Points, in no order, along strands that fork, close into loops and pass close to each other.
Points whose rows are less than 74 apart are linked; no others are. Some points are linked to none.
simu: [ 17   6  -3  10  13  21  36 -13   1   4 -13  16  -9 -30 -12   6   7 -15
  24   0 -22   2   6  21   2  25 -21  11  20  11   6 -12  16  -1 -15 -33
  15 -18   2 -13 -20   3 -17 -16 -10  -1 -29 -17 -13  12]
nagoz: [  9  -5 -15   1  -2  -6  -4 -14   0  -6  17  -7 -15  15  -6  13  -3 -13
 -18  -5  11  14   8 -23 -15 -21   3  -7 -17   8   9  10   3   1 -24 -12
   8  -7  -7  14  27  -4   1  -1   3 -10  -4  -8  13   0]
gonu: [ -2 -18 -20 -15 -18  -7 -12 -11  15  -8  -3 -14 -18   4  -3   8   7 -12
 -21 -13  19  22   4 -11 -11 -12  -1  -3 -16  21  -1   5 -12   2 -25 -25
  15   0 -18   4  22   1  16  -3 -11 -16   7  -2  16  13]
timop: [ -2   6  -3 -25  -4   8  -7  -4  -3 -12 -10  -8   7   1  20  17  -5   2
   1   3   7   2  -3  12   0   9   9 -14 -12   5   1  -6  -1 -14  12  20
  -4  18  -4   2   6  -2 -12   5 -15 -23  14  19   1 -11]
Lem: [ 15  -1 -12  -5   2  -3  -5  -9 -21 -18   4  -2  11  11   9  -6  -2 -12
  -8   1   9 -15  -6  -7  -4  -9   6   1   1   0  -7  -3  20  -2  11  18
  -1   6  10   7  17 -13  -5 -27   8  -9   8  -4   2  -9]
nev: [  9 -19 -11   0 -10  -9 -36   7   7  -1 -15 -16 -15  14  -3  -2  13  10
 -13  -1  16  29  -2  -8 -19  -4   4   3 -17   7  10  27 -13   7 -18 -26
  -7   8 -21  -6   2  15  22  17 -17   1  28  20  17   7]
fil: [ 10  15  -9  -4   0 -16  27   7   4   0  -8   0   7 -11  10  -6  -9  14
   6 -30  10   8 -15  -3  17  10   6  -9 -26  -8 -19  -6   0  14  -1  10
   0   2 -20  15 -17 -14  10 -43  20  -1   1   1 -10   2]
veke: [  1  21   7  -2   3 -11  22   6 -12 -20   1  11   2  -1  -2 -19 -13  22
  -6 -20   3   3  -6 -24  34  18   2  -5 -10  -1 -25   5  12  12   3  16
  -2   7 -26  18 -30 -10  -3 -25  20  -2  -1  -3 -16   1]
gos: [ -9  10  11   6  11   3   7  15  -1  -1 -10   0   3  -4 -11 -20 -18  30
   4   9  -7  -7   5   3  26  17  15  -3  17  -5  -6   5  22   0  24  14
 -14  -1  -9 -10 -39  -9 -14  37 -10  26  -4   9  -5  -3]
pem: [ -8  -8   7  14   8  18 -16   4 -12  13 -14   9  21   6  14 -12  -2 -12
   9  27   1 -19   0  -6  -5  -5  17 -14  -9 -34  10  16   5   2  22  20
 -18   2  16  -6  20  -5 -17   5  -4 -13   1   3   9 -10]
Zab: [  3  -2  -7  17 -21  11  24   8   6   3  -1  -1 -20  39  -5  -3  -2  25
  -7  13 -11   2   0 -25 -14  -4  29 -23 -13  -9   5  25   9  -6  -8 -24
   7   8 -26   3 -21   7  13  26   6   3   2   2   8  17]
Takuf: [ -4  -9  -9 -21 -10  -3   2   0  16  -6 -13  -3  -7  -8  -7   4   2  18
   3 -28  14  15 -19  23  16   9   2   4   0   6 -20  -3   1   7  -4  16
 -12  -2 -14  -8  13 -13   9 -18 -27  -4  15  16   4  -8]
Mosod: [ 13  32   2   2  17  -8   3  -3 -10 -40  19   5   1  22 -18   3  -2  11
 -16 -20  10   7  -5 -11  27  11  -8   4  18  16 -27  -7  32   5  -3  12
  -3  -2   7   2 -12 -16 -16  -1   7  15  19   5 -10  -9]
Dima: [ -7 -10  -6 -28 -20   3   4 -13  11   0   0 -10 -20   0  -8  15  -6 -21
 -18  -2   5   1  12  -9 -10 -23  -7   2   2  30  12   3 -22  -1 -14 -16
   8   3 -18  13  23  -2   0  -2 -18 -17 -21   0   7  21]
Balig: [ 25   6 -24 -36   6   9 -14  -3  14 -11 -14 -16   5   2   2  10  -4 -13
   0   2  10 -16   4  14  15  -9  12 -12   2  16   1  10   9 -35   6  34
 -26   3   5  -3   9 -22 -36  24 -28 -25  10  13 -10  -6]
gisat: [  3  16   7   4   7  17  13 -25 -21 -24  -3  11  10   9   0   3 -14   3
  -5   0 -14   1   5   7  14  17  -9   6   0  15   4  -8  15   9  -1   1
   5  -3  11 -10 -13   2 -22   9   8  -3  -4  -3  -5  -4]
lar: [  5   0 -10   9  17   0   2  -1  -4  11  -3  -2   3 -21   4   3  -2  -1
  19  11 -11 -10  -2  17  -3   5  -2   6  27  -1  -2 -13   9  -6   6   5
  -1   0  21   0 -10  -3 -14  16  -7   3  -1  -4  -5  -7]
Bubo: [  7  -5  17   7  12 -23 -30   9  -1  22  12  -5  -2   4  14   3   0   1
   5  -5   9   2   7 -10 -25  -4  -1  -5 -28 -17  23  13 -25  -9  -7   5
  -7  16  13  18   0  19  39   2  24 -14  33   3  12  12]
laz: [  0  22   5 -18  -3   8  17  -4   2 -42  13   6  -2  19 -18   0  -7  11
 -23 -20  10   7  -5  -5  40   8  -2  -9  12  19 -36   3  24   2   5  14
  -5  10 -14  12  -7  -5 -15  -8   4 -11   3   8  -3  -8]
Zuted: [-21 -20  14   8  -5  14  -7   5   6  15   9   1  -8 -14  -1   7  12 -35
  -6  25 -16 -15  18 -12 -18 -22 -19  -1  20   2  21  15 -31  -3  11 -16
  -1   5   6  10  22  31   1  -1   8  -7 -30  -9  -5   4]
fuf: [-12 -21 -14   3   7 -12  -5   6  12  21   2  -5 -18 -14   2  10  11  -6
   5  -6   5  14   1   4  -8 -17 -11   3   3  -3   5  11 -19   9  -6 -17
  -1  -3  -2   4  15   8  16  11 -13   6  -1   2   7   0]
vig: [-11   4   3 -12  -5  16  29  -6  -1   4 -15   6 -10  -1  -6  -8 -15  12
  12  -4  -7   0  -6   5  15  19   7  -5  -2   4 -16 -12   7   4   9  -2
   5  -5 -26   0 -21  -6   4   7  -9   4 -14   1 -11  -3]
pini: [ -8  12  21  28 -14 -17 -31  19  -6  -3  19   1  10  37 -18 -17  -6  30
   5  12  -2   7  -8 -23 -14  -4   1   2 -13 -31  17  18 -14 -12  -5   6
   3  -7   8  -9  -9  20  26  15  30  22  19 -17  16   4]
sab: [  1  -2   6  28  10  24  -4   1 -12  -6   0  -3  18  -9  -8  -2   2 -24
  -9  29 -29  -8  10  -6 -18   2  -2   3  -1   5  25   7 -11   6  10 -28
  12   3  11  -8   7  25  -1 -24  22  -1 -14 -27  -2  -3]
Meza: [ -5 -16 -12 -20 -21  12  -3  -4   4   4 -21  -4   8 -14  -4 -11  -1 -14
  21   7  -9 -23  -8  10  -9  -5  -4   0  24   2  -5  -6  -8 -16  13  16
 -10   3   8  -7  19 -12 -20   5 -35 -13 -19   6   0  -7]
rero: [ 26   6 -30 -30   4  14  -2  -5  17   3 -15 -20  -5   2  -6  15  -9 -24
  19   9   9 -23  -5  10   8  -3  14 -10   6  19  -2  -6   5 -39  -2  26
 -13   8  -4  10  -1 -18 -27  18 -32 -26 -10  -4 -11  13]
kesel: [-25  -9  13  -5  -8  -2 -26  24   4   4  14  -9  -9   4   1  -1  16  -8
 -15  30  -1 -20  14   0 -17 -27   0   4  12   0  30  13 -14   3  12  -8
  -5  18  13   1  13  23   2  30 -11  -7  -6  -1   0  11]
sena: [-21  -6  17  28   5   6  -3  16  -6  19   6  -8  15   1   6  -2 -12  11
  -2  21 -19   3   1  -3  -5  -1  -5   2  -2 -22  31  10 -15  -1  14 -16
   6  -3  -7  -7  -9  34  12  26  18  16 -13  -4   1 -16]
tol: [ -1  19   0   1  14   2  24  -5  -9  -5  -7   9 -13   9  -9 -14 -17  19
  -5  -7  -9   8   2 -20  24  17  13  -6 -12  -1 -18   4  15  14  -4   6
  -6  -6 -21  14 -20  -7  -2   4   4   5  -3  -6  -8   1]
lelo: [ 19  11 -15   7  17  18  31 -12  -2  11 -21   5 -12 -22 -12   8   1 -24
  23  -2  -8   1  -1  12   4  13 -10   6   4  -6   4 -19  17  -6 -18 -21
   9 -24  -7  10  -4 -10 -11 -27 -13 -11 -42 -28 -15  22]
Tor: [ -3 -25   3 -30 -29  15 -22  -1   6 -13 -22  -1  10  14   4   4   4 -25
  -4   0  19   3   2 -11 -14 -13   2  -1 -20   5  -1   7  -6  -6  -7   4
  -9   9 -17  -6  35 -10  -7 -21 -13 -21  10  21  22   3]
rem: [ 13   2  13  17  18 -24 -18   5 -16  16  20 -10   1   1  17   3   5  -8
   1   3  -6  -8   8 -17 -25  -9  -7   3 -11 -18  21   8 -17   3   1  -3
   6   8  23  13  -4  17  26  -3  28  -1  15 -20   5   8]
buto: [  2  11   8  16  -4 -16  16 -13  -5 -11  17  15  20   3  10 -12  -3   9
  -5 -23  -3  13  -1 -16   0  15  -8  -1 -24  -9  -6   1  -9   7 -20  -1
  10  -2  -4  -5 -20  10  13 -21  35  11   3  -2   0  -2]
nalen: [ 18   4 -13   6   2   1  14 -14  -5  -6   6   4  -8  -4 -10   5   3 -24
 -11  -3  -8   2  -2  -9 -12  -8  -4   7  12  12   2  -7  10   3 -14 -21
  16 -16   7   0  12 -11 -12 -14   0  -1 -27 -19   1   3]
rubu: [  0  -2  10  28  17  17  -2  -4 -20  -6  -5  10  14 -20  -7  -1  12 -15
   5  18 -24  -7  10   7 -11   9 -20  19  11  -4  13  -5   2  11   4 -23
  10 -14  20 -22   7   7  -8 -28  14   9  -3 -26  -5  -1]
zapum: [-23  -6  27  15   8   4 -15   5  -3  13 -11  11  19   2  16  -5 -16  25
   7  12  -6  16   7  -6   8   7   0  -8 -25 -26  17  12 -21   5   3  -1
 -11 -10  -7 -12 -14  19  14  18  12  15   0   7  -1 -14]
Gad: [  2 -11  -7  -2 -26  -6  -5  10  12  -1  -6 -12 -17  23  -6  -4   6  17
  -9   5   2  22  -2 -20 -18  -1  13 -12  -9   2   9  20  -5  -3 -12 -37
   8  13 -32  -4 -15  16  18  25  -6   2  15  15  12  14]
sosad: [ -1  -2  -5   8  -1  -5  30  -1   0  13   0   1 -15 -13 -10   2  12 -15
  -2  -1 -18   2   3   8 -16  -3 -14   6  16  20  -3 -17   5   5  -8 -35
  26  -7   0   2  -9   1  -2 -20   9  12 -29 -18  -3  15]
Nunep: [  0  -7   0   1   6 -19 -13  -7  10   6  17  -3 -14   1   1  17  10   5
  -9 -19   8  17   4   3  -4  -7  -2   3 -11  11   6   6 -14   7 -22  -9
  -1  -7  11   3  10   5  14  25  -5   7   6  11   5  -5]
rapaz: [  9   8   1  -9 -13  -6  25   6  13  -1   8  -9  -2 -14  -8  -4   9  14
  -3 -23  -5   5 -11  23   7   8  -3  -1   8  18 -23 -20   0   1   6   6
  16   5  -6   6 -10 -16   8 -22  -4  19  -3  10  -6 -10]
Sinog: [-14 -15  -7 -22 -24  -3 -17   4  14   7  -4  -8 -23   1   7   7   2 -25
 -15  15  11  -7  13 -13 -23 -19  -9  -8   4  19  20   8 -25   1  -6 -24
   4  30 -22   9  19  16  20  -1  -3 -24  -9   6   3  28]
bele: [  3   0 -12 -16  -5   0  10   0   6  13  -3 -11 -21  -5  13  21  -8   1
   3 -10   1   4  12   7  -6   3   1 -14 -19  15  13  -2 -20   2  -6 -13
   8  21 -32  23 -11  14  18   8   1 -18  -2   7  -7  16]
vum: [ -7  -4  -3  17  -5  23  35   9  -1  18  -7  -5 -16  20  -9   2  -6   3
   6  10 -21  -3  -3 -14  -5  12  20 -12 -10  -7   6  16   4  -4   9 -20
  18   8 -38  10 -13  14   9  13   1   0 -13 -11  -5  15]
ves: [ -7  -8  -6  -1  16  11 -15   2  -3  22 -11  -5  15  -2  25   1  -3 -14
  12  29   3 -19  10   2  -6  -7  25 -17   5 -11   8   2   0  -9  19  28
 -12   9  19   3   7   1 -28  10 -16 -22   4   5  -4   0]
zevif: [ -8 -16  20   0  13 -31 -34   9   4  27   7   0  -5 -13  23  11  10   4
  12 -14  15   2   6  11 -12  -2 -11  15 -21  -5  12   1 -26   4  -6  16
   0  13  19   3  -5  13  34   4   8   5  31  10   5   4]
Pavi: [-10 -16  -4  -7 -16   3   0  -2  -8  -4  -3  -3   8   2  12 -11   1 -13
   2   4   2  -8  -8   2 -14  -5   9  -1   0  -9  -9  -6   1  10  15  10
   1   4  -6  -2  22  -6   4 -20   4  -5   4   4   9  -7]
Zoze: [ 14  12  -6  14   2   1  37  -3   8  16 -11  14 -13 -20 -12  -2   9  -3
   6 -16  -5  22 -15  12  16   7  -9   4  -1 -20  -8 -17  11   8 -17 -22
   8 -29   2   4  -7  -6  -1 -39  -1  10 -44 -18 -11  17]
Lopem: [-11 -23   4  -8  -9   1   6   2  13  23   7   5 -11 -31  13   8  12 -18
  13   4  -8  -9   7  22 -12 -18 -29  15  22   9   7 -15 -16   5   8  -2
   3   5   7  10  14  12   6 -15  -6  -2 -18  -1  -7   4]
Mib: [ -7 -29  -1 -11  -9   3  -4  -7  20  21  -2   6  -9 -21   2  17   5 -27
   9  -6   2  -3   0   2  -9 -16 -11   6   0   1   4   0 -19   2 -10  -7
  -3  -5   7   3  34  -4   1 -11 -21  -6 -15   1   6   2]
rekud: [ 24  11 -11  -7   9  -5  -7  -1 -21  -9   8 -21   0   3  12  12  -2 -11
 -11   7  -3 -22  11  -2 -12 -12   9   4   4  23  12 -10   8  -6  19   7
   2  12  15  13   2  -7  -7   2  -3 -14  12  -4  -9   1]
tofib: [-28 -23   6 -18 -28  -4 -22  22  17   4  -1 -16 -20  -4   0  -4  14  -8
 -11  23   4   2   7  -3 -20 -22  -6   4  15  16  16  12 -14   6   5 -19
  -4  22 -18   0  20  22  12  19 -15  -3  -7  17   9  18]
sem: [ 12   4 -11 -15 -16  15  13  19  -3   3  -2 -14 -23  25   0  12   9  10
  -8  12 -10 -15  10   6  -8 -10  33 -11 -10  20   4  15  13 -17  13  -2
   5  21 -11  11  -7  -6  -9  26 -19 -13   2   7  -5  15]
namu: [ 10  -4 -23 -22  -5   7   3  -1  11   4 -12 -21  -7   1  -1  17  -3 -17
   7   0  10 -19  -8   5  -4 -15   8  -3   0   5   1 -14  -3 -13  -4  11
 -11   0 -14  20  22 -17  -7  -6 -31 -20 -10  -6   0  11]
Zosez: [-21 -28  20  12  -4  11  -9  13   3  19   2  -1   7 -15   9   4   7 -22
   4  17  -6  -3   4  -7 -11 -16 -13   3   2 -19  12  15 -20  -5  13 -15
   2  -6   2   0  23  22  14  -1   7   1 -15  -4  12  -8]
nud: [  2  -6   6  12  -8  -8 -16  -6   4  -2  23  -3 -18  11  -6   9   9 -21
 -18   3  -6   5   9 -28 -20 -25   2  -2  -6  -8   8  21 -19  -4 -17 -24
   6 -14   8   4  29  16   7   1   8  -2  -5  -5  16   2]
dipud: [ -9  -9   0   7  -3   0  18  -4  -3  17  -7  16   4 -21   5 -18   4  11
  14  -5  -6   5  -9  16   3  10  -4   9  10 -16 -14 -15   0  14   4   1
  -3  -8   1  -5  -6  -5   8 -31   2  15 -15  -7  -5 -10]
sirur: [  8   5   3   9  10 -31  14   1   7  14   8  12   2 -14  18   5   8   8
   5 -29   1  17  -1   6  -1   9 -12   3 -21  -6   4  -9 -11  13 -13  -4
   8  -3  12   3 -21   3  14 -21  22  16   3  -3  -5   5]
lozet: [-13 -13   0  -6 -16  21   6  -7  -4   4 -13  13   4  -4  -3  -8  -8 -22
   5   7   3  -9  -9   1  -4  -2   4  -3  -1 -17 -19 -10  -6   7   3   0
   1 -15 -11   4  35 -11  -3 -36 -11  -9 -27  -9  11  -4]
tulo: [ -7  15   0 -13 -15  -2  16  -6  12 -26  19   5  -6  22 -15  -4  -3  12
 -16 -18   7  18  -8  -8  15   4   3 -11  -4  14 -25  -2  13   1  -8 -10
  12   2 -28  -3 -10  -2   1  -3  10  -2   1  10   6  -3]
kiv: [  1  17   9  20   8   0   9 -18 -22 -16   3  10  13  14  -3   0 -12  11
 -10   0 -14   9   0  -9   4  19   1   1 -16   5   9  -4  -1  12  -8  -8
   7 -10   6  -4 -16  13  -1   0  31   1  -5 -13  -5  -6]
pimum: [ 11  17  -1   6  22 -16  -3  -2 -17   3   8 -12  -3   2   4   8   1   1
   3   6  -7 -15   1   0  -9   2   4   3   7  13   3 -14   7   2  12   0
   4   6  21   2 -18  -8  -5  25  -1   8  19  -7 -14   1]
fad: [ -2  -6  11   7  10 -29  -8   8   2  17   5  -2   8 -16  21  11  -2  17
   5 -14   8  -1   0  12   2   7  -2   5 -15  -6   7 -13 -18   0  -2  15
   0   9   6  -1 -22   4  18   3  10  19  19   3  -6  -7]
tos: [  5 -10 -18 -31 -25  10 -10  -2  -4 -10 -11 -13  13  13   8  14 -11 -19
  -4  -4  19  -9 -11   0  -5 -12   7   0 -13   5  -4  -8   0 -17  -3  15
  -8   7 -31  15  33 -18  -5 -26 -17 -23   3   5   6  11]
miguz: [  4   5  -4  -1  -5 -10  30   2   6   9  11  -5 -13  -1 -19  -2   4   5
 -12 -18  -2   6  -3   3  -9   5   1   3   3  25 -16 -15  13   3  -5 -18
  32   6 -10   1 -26 -13   8 -12  11  19 -15   0  -2   5]
vubet: [  3  16  19  31  21 -11  -9   1 -18  -5  -3  16  12  -9 -10  -3   3   8
   1   5 -13  -1  -1   4   1  14 -15  21   9 -11   5 -16   6  15 -10 -11
  15 -18  30 -19 -13  -8   2 -18  16  25   6 -22 -10   3]
kereb: [  9  19  -2  -1  21  -7 -23  -1   8 -13  -1  -1   9   2  -1   4  11  24
  -7 -15  22   8  -2  14  27   1   7  -2  -2   2 -12   7  12  -5   9  35
 -23  -5  22  -8   2 -14   6  14 -13   7  41  18  -1 -20]
Nor: [-16 -21  18  18  10  11 -13   0  -1  23  -6  21  19 -21  22  14 -10   5
  18   7 -10   8  11  11  10   9 -11  -1 -13 -31  13   4 -18   3   1   6
   2  -9  10  -7  -1  17  14  -2  14   2   0   6   5 -14]
roga: [ -9  -6   1  17  30   4  -6   0  -6  24   0   3   5 -27  13  14   9 -15
  19  21 -12 -14   6  13 -10   0  -9   7  18   3  19 -15 -13  -1   8   4
   0   3  24   5 -10  17 -13   2   7   0  -7 -11 -12  -5]
Vot: [-24  -4   4 -11 -28 -11   9  -2  12  -9   3   1   0   8  -6 -10  -1  18
 -15  -7   1  16  -8  -1   1   2   8   0  -1   4 -15  -1  -8   3   0 -12
  10   5 -21 -12  -3   3  16  -1   3  12   4  11   9 -13]
Ruzum: [  0 -11  -1 -28  -7  12 -20 -15  10 -12 -18   9  12  12  16  14  -4 -16
   3  -6  15   5  -1  -4   3  -6   2  -6 -16   2   8   8   5  -9  -7  15
 -22  -6  -7  -3  27  -5 -20   7 -23 -20  11  22  12  -6]
tama: [ 17   4 -21 -11   9   3 -19   7   7  -3  -8 -14   9   1  15   2  12 -10
  10  17   4 -19   9  11   4 -10  23 -16  13  -8   1   7   5 -25  16  33
 -25   1  28 -12   5 -12 -28  29 -22 -19  16   2  -9  -4]
bub: [-16   9  15  16   5  -1  22  -1  -7  -5   2  13   4  -2 -16 -23  -4  21
  -9  -3 -13  10  -1  -2   7  15  -9  14  17   5  -8 -11  14  12  -2 -11
   9 -13  -2 -14 -30  -2  -7   7  17  32 -13 -10  -8  -7]
momu: [  6  -6 -10   2   1 -23 -31   7  13  -4  19 -13 -16  13 -10   0  23  11
 -13 -13  18  17  10  -7 -16 -13   7   4 -10  20   8  29  -7   2 -15 -10
  -6   7   2   0   5   3  21  22 -15   6  33   9  10   7]
fot: [ 21  17 -10   6  25 -17 -25  -2  -4 -16  18  -8   5  16   0  -1   8   6
  -3 -13  22  11   2  -3   3 -12  14   1 -15  -2  -5   4  11   1 -11  22
 -11 -14  21   5   4  -9   2  18  -4   3  28  -3  -4  -8]
sato: [-15  13  17  23 -11 -11 -22   3 -10 -20  30  12   9  44 -18 -22  -3  18
 -13   9   5   5  -8 -26   1   2  -3  -3  -4 -23 -11   8   3   3  -5   3
   5  -1   8  -5  -1  18  16  -3  41  12  17  -5  21   3]
degip: [ 14  23  -1  -2  20   1 -20   4 -13 -23   3  -1  19  14   8  -3   2  11
 -11   4  16 -14   2   5  23   4  -2  -7  13  -1 -12  -1  27  -9  22  38
 -24  -1  23  -8   1 -12 -17  -1   7   2  33   6  -4  -8]
kebis: [ -6  -3 -19   0   1  15  27   9   1  22 -11  -7 -17   6 -13   2  -4  -3
  14   6  -8   1  -8  -3  -2   3  21  -8  -1  -4 -10  -2  -2   4   8 -13
   4   4 -30  19  -9  -8   9   5 -17   1 -19  -9  -7  11]
dired: [ 24  35  -4   6  18   8 -10   8 -15 -21  -2 -14  12  13  -3  -9   0   6
  -2  15  -2 -31  11   8   8  11  15  -9  20  10  -3   1  25 -13  28  16
  -7   2  22  -8 -16 -17 -27  24  -2   4  25   2 -12   1]
Kuni: [  3  10  -6   7  -7   7  20 -15   1   4  -1  15  -8 -10  -5  -8   1  -2
  -7  -8   0  21 -16  -3  25   1  -4   0  -7 -19 -19 -10  14  23 -15 -12
  10 -26  -5   3   7  -5   1 -47  14  -6 -37 -14   1   5]
vofor: [-21 -14   5  -2  11   4 -10   7   7  27  11   6  -5 -34   5  10  12 -25
  17  25  -5 -22  11  19  -3 -11 -29  19  31   8  22 -11 -13  -1  18   6
  -8   7  16  13   0  26  -7  14   3  -5 -13  -2 -13   3]
Tepip: [-21  -8  12  10  -1   3  -4  18  -9   9   7 -10   3   8   3   1   1  10
  -5  20 -14  -6   4  -2 -12  -5   2   6   8   3  21   3  -6   1  17  -7
   2  13   4  -1  -3  21  -5  35   6   9  -4   1  -2  -2]
dif: [  0  -8 -11 -14   3  -1 -17  -5   9  -6 -16   2   3 -10   0   0   8   8
   3 -18  20  10  -4  24  16   7   1   2  -3  -4 -14  11   1  -4  -4  24
 -20  -3  10 -22  16 -20  -4   6 -30  -1  27  23   7 -15]
Bupav: [ -5  -6   8 -13  -4  24  -8 -24  -2  -1 -17  24   9  -4  19  10 -15 -18
  13   2   5   1   4  -8   9  12   4  -9 -18 -13   7   6  -7   6  -4   8
 -14  -9  -5 -10  20   0 -16  -2 -11 -23 -10  13   3 -13]
vudog: [ 14   4  -7  18  26   6  14 -10  -6   5 -13  12  -1 -29  -7   2  -3  -3
  20   6 -12  -1   1  15   8  23 -16   8  22  -3   4 -15  17   2 -10 -17
   5 -11  15 -11 -21  -8 -18   4   0   1 -11 -11 -14  10]
nuz: [-27  -7  21   6 -16  -5  21   4  13   4   1   7   8   5  -5 -16  -7  25
 -13  -3  -6  14  -3   7  -1   7   1  10  11  -2  -5  -3  -3  10   1 -13
   7  -9 -27 -13 -20   5   9   6   9  28 -19   5   1 -17]
Zut: [ -1  13   9  10  12  -4  19   6  -3  -2  -5  10  -1 -14 -12 -15  -9  27
   6 -10  -7  -1   1   5  14  21  -9  11  24  -1 -18 -12  15   3   5   2
  -6  -4   4 -10 -41 -15 -16  17  -4  30  -6   6 -18  -6]
gaba: [ -6   6  -1  -5  -1  -6   2  12  -1  -2   1  -8  13  -2  19   3  -6  21
   2  -5   0  -5   1  10   1   9  14  -9  -9  -2  -1  -8 -10  -1  20  16
   0  22 -11   2 -11   1   9  -1   5   4  22  10  -5 -13]
ren: [ 18  -1  -6 -16 -14   8   2 -16   2 -15   0   7   8  -6 -10  -2  -2  -9
   0  -4  -4 -14  -9  13   1  -8 -14  20  23   7  -7 -15   7 -13  -9   7
   4  -7  32 -12  19 -22 -26   9  -8  -1  -7   5   3  -6]
buzu: [  8   6  -2  -5   7  16   4 -29  -6 -11 -12  11   2   4   7   1 -18  -3
   0   2   0   1   1  -3  21   9   5  -9  -5  -7  -4  -5  11   2  -4  16
 -15 -15   9  -6   5  -5 -24   9  -9 -20  -7  -2  -3 -13]
lev: [  4  23  12  18  18 -16 -11   8 -15 -15  14  10  11  16  -3  -4  -5  17
  -2 -10   3   6  -3  -3  11   6 -11  16  -1  -5  -5 -14   3   7  -7   9
   7 -16  26  -8  -9  -7   8   7  11  32  21  -9  -3  -4]
kar: [  8   4  -3  -4  -6 -20   9  11  -6 -11   4   0  13  -2   7 -14  -3  11
  -4 -30  19  12 -14 -11  12   1   3 -11 -22 -16 -27   9  11  13  -3  18
  -3  12 -12   8  -3  -7  25 -44  26  -7  21   8   8  -5]
mebup: [ -5  -3 -12 -19 -18   2  21  10  16   4  -7 -12 -16 -17 -12   5   5  10
   8 -18   2   3 -16  34   3   4  -3  -2   6  20 -15 -21  -6  -4   7   5
   3   9 -16   8   0  -8  11 -12 -33   0  -5  10  -2  -3]
kadi: [-15   1   8  -9 -19 -11   7  -3   4 -16  10  13  12   8  -3 -34  -2  15
  -9  -5  10   8 -13 -17  18   5   0  -9  -5 -18 -32   9   3  14  -5   7
  -1   9 -18   0   1   2  15 -43  35  -1  11   0  10   0]
siga: [ 27   4  -7   0  11  -4  -7 -13  -8 -20  10  -2  -2  -2 -19   2  -3 -19
  -2   0 -10 -18  -1  -9 -10  -8  -8  20  25  14   4  -3  14  -5 -12 -10
   1 -12  23 -15  12 -18 -28   5  -1  -6  -8  -8   5  -3]
fen: [ 22 -13 -14 -21 -20   7   8 -20  18  -3 -11   2   6 -10  -4  -4  -6 -19
  23  -8   1 -14 -19  11  10  -5 -10   2  15   0  -6 -12  -3 -20  -5  12
  -9  -7  13  -7  15 -19 -32  11 -28 -22 -13   0   1  -3]
ruve: [ 23  31   8  18  27 -12  -4  -5 -13 -19  22   2  -2  22 -17  -8  -3  19
  -7 -12   9   6   0 -17   4   5   6   3  -6   9  -8   5  24   5  -7  15
  -6 -13  14   2 -22  -8  -4  25   2  17  21  -1 -12   1]
Zak: [-22 -30  32   8  -3  19  -7   7   2  30   0  17  17 -22  15  10   9 -16
  24  12  -9   2  14  16  -1  -3 -24  22  -5 -25  15   7 -10  -6   9  -6
   5  -8   7  -8  22  10  18 -11  12  11 -17   5  14  -9]
Nugu: [ -6   0   3   7 -14 -14 -11   2  -3 -16  15   1   4  29  -5 -24   1  15
 -11   4  11  13 -11 -32  -5  -5  14 -11  -2 -28 -18  18   2   1 -12  -5
   8   5 -11  -5   6   9  17 -24  39  -3  22   3  21  -2]
ronok: [  1  18   4  10   8   8  -5  25  -7  -2  -6 -18  13  11  -3  -8   0  25
   1  22  -2 -20  11  11   5  10  12  -9  19   5   9  -3  21 -10  30  16
  -4   6  19  -9 -27  -3 -18  45 -11  22   8   4  -9  -2]

A fork is a point with three links, a tip a point with one. Leave the first point through the second and follow the links. Name the first fork or tip that comes.
pem; ves -> Ruzum
mebup; rapaz -> Meza
dired; ronok -> ruve
Nor; zapum -> nud
ren; siga -> kereb
fil; veke -> lar
Zab; vum -> pini
nagoz; gonu -> Zuted

A tip is a point with one link. Name the tips that can be reached along the links from each point below, in the order of the rows.
kesel -> Zuted, nud
Mosod -> sab, Meza
Ruzum -> pem, rem
vig -> pini, lozet, Kuni
